The views of a scene show one set of named points, each view turned or mirrored, shifted and resized as a whole, with a little noise and some points left out.

Scene 1
View 1
<140>: [-3.63  1.93  2.59  0.03 -2.95 -3.34 -0.32 -0.46 -2.21  1.21  1.71  2.19
  0.80 -1.07 -1.84 -1.58  1.44 -1.62  1.93  4.13 -4.20 -0.29 -1.47]
<165>: [-5.30  1.25  0.70  2.44 -1.15 -4.79 -1.08  0.67  1.09  3.28 -3.09  0.71
 -1.49 -0.08 -2.89 -1.07  1.18 -4.74  2.03  3.75 -5.21 -3.74 -1.69]
<188>: [-3.12  0.97  4.02  0.73 -3.84 -4.43  2.18  2.08 -2.51  4.34  2.83  1.34
  2.33 -3.31 -1.01  2.17 -1.20  2.22  3.18  7.41 -2.23 -1.12  0.18]
<130>: [-0.43  1.78  4.52  2.46 -1.05  0.39  1.25  2.10 -0.93  2.96  0.26  0.58
  2.30 -2.38 -2.47  1.92 -3.43  4.39  1.99  5.32  0.99 -1.88 -0.57]
<52>: [-1.44  2.10  4.12  4.00 -0.10  0.36 -0.66  0.62  0.06  1.47 -2.61  1.58
  0.14  0.27 -3.77 -1.12 -0.95  0.05  1.32  3.64 -1.47 -2.46 -2.65]
<191>: [-1.39  2.23  6.17  3.02 -2.01 -0.35  0.20 -0.35 -2.70  0.09  1.03  3.97
  1.06 -0.03 -2.83 -2.24  0.76  0.80  1.32  4.50 -2.50  0.10 -3.08]
<174>: [-1.81  2.70 -1.28 -0.33  1.45  1.53 -2.59  0.05  2.45  1.79 -3.15 -2.53
  0.19 -1.47 -3.11  0.15 -2.84 -0.67  0.99  0.31  0.09 -3.27 -0.13]
<21>: [-4.51  2.24 -1.49 -3.94 -2.69 -3.33 -1.27 -0.66 -0.91  2.10  2.19 -1.12
  1.27 -3.05 -0.91  0.04  0.00 -2.22  2.34  2.32 -3.10 -0.68  0.98]
<56>: [-3.20  1.84  0.26 -1.68 -1.97 -2.43 -0.09  0.86 -0.45  3.14  1.22 -1.10
  1.64 -3.21 -1.35  1.62 -1.71  0.43  2.33  3.91 -1.32 -1.51  0.86]
<110>: [-3.00  0.94  2.96  4.33 -0.38 -2.60  0.42  2.60  1.09  4.74 -3.17  0.25
 -0.05 -1.23 -3.14  1.32 -2.00  0.03  2.31  5.67 -1.82 -4.44 -1.12]
<225>: [-3.77  2.41 -1.05 -1.89 -1.12 -1.80 -1.96 -0.70  0.28  1.52 -0.29 -0.91
  0.39 -1.74 -1.97 -0.80 -0.22 -2.59  1.43  1.42 -2.84 -1.77 -0.12]
<116>: [-3.79  2.73 -1.05  0.18  0.52 -0.87 -3.40 -1.22  1.75  0.70 -3.30 -0.53
 -1.30  0.33 -3.35 -2.53  0.38 -4.61  0.86  0.20 -3.30 -2.80 -1.61]
<182>: [-1.38  2.89  0.21 -0.79  0.28  1.64 -1.93 -0.36  0.74  0.83 -0.99 -1.22
  0.97 -1.60 -2.64 -0.52 -2.15  0.42  1.09  0.90 -0.12 -1.64 -0.37]
View 2
<191>: [ 2.26 -0.87  3.12  3.15 -1.59  0.42 -2.85 -0.90  2.49  0.10 -3.72  3.48
 -0.40 -0.40  0.35  0.07 -3.48  1.09  1.15 -0.89 -1.70 -2.30  2.39]
<21>: [-1.76  0.50 -2.81 -2.30  1.16 -1.91 -0.46 -1.95 -0.80  2.90 -1.39  2.60
  2.01  1.42 -1.34  1.75  0.70 -1.05  3.74  0.15 -1.99 -1.89 -1.14]
<225>: [-0.34 -0.54 -0.62 -0.98  1.53  0.10 -1.64 -0.02 -0.02  1.60 -2.30  1.64
  2.66  0.25 -2.16  1.99  0.82 -0.49  3.36  1.04 -0.70 -2.50 -1.34]
<130>: [ 1.88 -2.33  3.32  1.70 -1.37 -3.41  0.37  2.31  2.93 -0.11  1.49  1.07
  0.76  1.42  3.06  0.94 -1.14  2.36  0.63 -1.09 -0.34 -2.88  0.65]
<165>: [-2.09 -2.46  0.26 -1.45  0.35  0.41 -2.68 -1.70  4.05  2.01 -3.21  4.10
  3.35 -3.15 -3.89  2.04 -1.05  2.39  2.18  3.64 -1.71 -3.20 -2.88]
<188>: [-1.14 -1.23  0.30 -0.38 -2.32 -5.16  0.90 -2.14  3.43  2.37  1.04  4.17
  0.05  1.17  2.51  0.50 -2.71  2.57  0.74 -0.98 -2.91 -2.10  0.58]
<174>: [ 0.82 -2.02  1.09 -0.63  2.29  0.11 -1.19  3.91  0.44  0.00 -0.30 -0.93
  4.15  0.26 -1.76  2.91  2.95  0.22  3.21  1.73  1.30 -3.49 -2.62]
<140>: [-0.14 -0.03  0.00  0.41 -0.77 -0.35 -2.17 -3.12  1.52  1.97 -3.79  4.44
  0.26 -0.29 -1.09  0.60 -2.69  0.42  2.08 -0.29 -2.66 -1.83  0.99]
<110>: [-0.42 -3.79  2.61 -0.09 -0.98 -2.16 -0.86  1.27  5.38  0.60  0.34  2.52
  2.71 -1.76 -0.33  1.79 -1.02  4.04  0.72  2.35 -0.60 -3.60 -2.17]
<56>: [-0.83 -0.76 -0.92 -1.18 -0.08 -3.73  0.56 -0.43  0.93  2.12  0.81  2.05
  1.42  1.83  0.92  1.62  0.10  0.65  2.26 -0.47 -1.59 -2.22 -0.68]
<116>: [-0.25 -1.43  0.23 -0.66  2.41  2.49 -3.41  0.65  0.78  0.82 -4.14  1.48
  3.78 -1.82 -4.51  2.63  1.36 -0.07  3.61  2.89  0.06 -3.18 -2.46]
<52>: [ 1.72 -2.57  3.83  2.07 -0.35  0.50 -2.47  1.58  3.41 -0.42 -2.33  1.84
  1.84 -1.46 -0.75  1.34 -1.35  2.12  1.18  1.22 -0.03 -3.30 -0.35]
View 3
<52>: [ 0.99 -0.50  0.93  0.32 -0.66  4.07  2.58 -1.86  1.58  0.84 -0.86 -0.26
 -1.41  1.35 -0.17 -1.67  0.25  0.91 -0.93  0.08 -0.57 -0.27  1.30]
<188>: [-0.88 -2.28 -4.35  1.19 -0.81  2.60  0.08 -1.08  1.63 -0.30  3.28  1.21
  3.37  0.94 -2.81 -0.77  0.38 -1.06  1.39  2.59 -2.90  2.80 -1.37]
<174>: [ 2.79  2.23  0.54  0.16 -0.74  0.81 -0.20 -2.95  1.35  1.14 -1.94 -2.76
 -1.99  2.75 -1.20  1.81  3.21  1.33 -1.56  2.73  2.44 -1.17  0.29]
<110>: [ 0.81  1.44 -0.92  1.61 -1.71  5.05 -0.02 -1.48  0.84  1.46  1.27  0.09
 -0.17  3.58 -2.60 -2.21  0.39  0.74 -1.29  1.59 -1.49  0.67  1.16]
<140>: [ 1.24 -2.41 -2.74  1.69  3.59  1.42  1.52 -0.25  2.00  1.01  0.88  0.14
  1.50 -0.30  0.91 -1.11  1.03  0.68  0.56  1.63 -1.80  0.56 -0.70]
<130>: [-0.93 -1.41 -0.77 -0.80 -4.41  3.25  1.41 -3.07  1.80 -0.90  0.72  0.11
  0.51  1.09 -3.16  0.30  0.40 -0.98  0.55  1.47 -0.54  1.86 -0.30]
<225>: [ 2.77  0.18 -1.99  1.61  3.18 -0.16 -0.24 -1.17  1.56  1.55 -0.39 -1.77
  0.22  1.47  0.17  0.90  3.03  1.28 -0.69  3.19  0.49 -0.54 -0.53]
<182>: [ 1.90  0.15  0.13 -0.38 -0.41  0.31  0.82 -2.85  1.82  0.32 -1.70 -2.01
 -1.00  1.05 -0.67  1.97  2.69  0.80 -0.61  2.38  1.78 -0.62 -0.36]
<191>: [-0.09 -3.60 -0.36  0.11  0.98  3.26  3.97 -1.23  2.37 -0.07 -0.19  0.77
  0.19 -1.37  1.17 -1.65 -0.60 -0.03  0.76 -0.37 -1.71  0.73 -0.05]
<165>: [ 2.86  1.55 -1.85  3.39  4.05  3.49 -0.16  0.37  0.87  2.95  0.75 -0.33
 -0.19  3.09  0.44 -2.96  1.18  2.16 -1.79  1.96 -1.78 -0.72  1.16]
<21>: [ 2.06 -1.04 -3.97  1.74  3.62 -0.88 -0.85 -0.88  1.77  1.12  1.01 -1.10
  2.29  0.72 -0.39  1.22  3.01  0.57  0.55  3.89 -0.47  0.56 -1.74]
View 4
<116>: [-2.50  1.32 -1.91  0.73  1.15 -0.60 -0.87  1.01  1.40 -2.55 -0.76  3.58
 -1.05 -1.82 -2.11  0.19 -0.59 -0.84  0.18 -0.96  1.57 -0.97 -2.83]
<130>: [-1.43  2.09  0.80 -0.14 -0.96 -0.95 -0.83  0.52 -0.99 -0.22  1.27 -2.93
  0.61  0.76 -0.56  0.12  0.41  1.83  1.61 -0.37 -1.86 -1.32  2.59]
<188>: [ 0.16  2.82 -0.18 -1.69 -1.08 -0.94  0.07  0.67 -1.02 -0.72  1.72 -3.98
  1.03  1.89  0.83 -0.38 -0.34 -0.44 -2.24 -2.80 -1.02 -0.17  1.74]
<52>: [-2.37  2.11 -0.52  0.68 -0.33 -2.92 -0.90  0.43 -0.74 -1.13  0.05  0.54
  0.52 -1.63 -1.20 -0.40 -0.19  1.28  1.68 -0.15 -0.10 -2.26  0.23]
<21>: [-0.67  1.67 -1.49 -1.12  1.05  2.20 -0.26  1.53  1.72 -2.00  0.68 -0.20
 -1.38  1.54 -0.30  0.82 -0.03 -1.86 -1.83 -2.68  0.48  0.78 -1.65]
<110>: [-1.56  1.80  0.29  0.24 -1.50 -2.82 -0.38  0.20 -1.27 -1.40  0.33 -0.51
  1.50 -0.99 -2.53 -0.73 -1.91  0.22 -0.90 -0.68 -0.64 -0.69  1.36]
<174>: [-2.94  0.52  0.13  0.98  0.51  0.94 -1.38  0.98  1.11 -1.66 -0.30  1.73
 -1.01 -0.81 -3.30  0.96 -0.22  0.77  2.24  0.70 -0.61 -0.48 -0.29]
<182>: [-2.34  1.17 -0.40  0.46  0.83  1.04 -1.23  1.19  1.23 -1.35  0.19  0.73
 -1.32 -0.06 -1.59  1.05  0.69  0.77  2.06 -0.18 -0.45 -0.77 -0.47]
<225>: [-1.61  1.45 -1.41 -0.26  0.96  0.99 -0.56  1.21  1.50 -2.17  0.06  1.20
 -1.17  0.02 -1.24  0.57 -0.21 -1.12 -0.62 -1.69  0.66  0.03 -1.86]
<191>: [-1.12  3.52 -1.87 -0.57  0.28 -3.22 -0.61  0.52 -0.74 -0.54  0.92 -1.32
  0.15 -0.57  2.52 -0.70  1.52  1.06  1.22 -2.02  0.62 -3.21 -0.40]
<140>: [-0.59  2.90 -2.14 -1.14  0.61 -1.37 -0.17  0.93  0.23 -1.49  0.76 -0.65
 -0.27  0.25  1.54 -0.38  0.44 -0.99 -1.29 -3.04  1.08 -1.29 -1.52]
<56>: [-0.64  1.69 -0.15 -1.02 -0.07  1.33 -0.38  1.08  0.60 -1.31  1.09 -1.90
 -0.43  1.78 -0.62  0.57 -0.14 -0.61 -1.00 -1.90 -0.79  0.50  0.59]

Which points are out of place in each view (at most two, in the order of its rows)? Write none if all are in place.
view 1 | <56>
view 2 | <225>, <140>
view 3 | <21>
view 4 | <52>, <174>
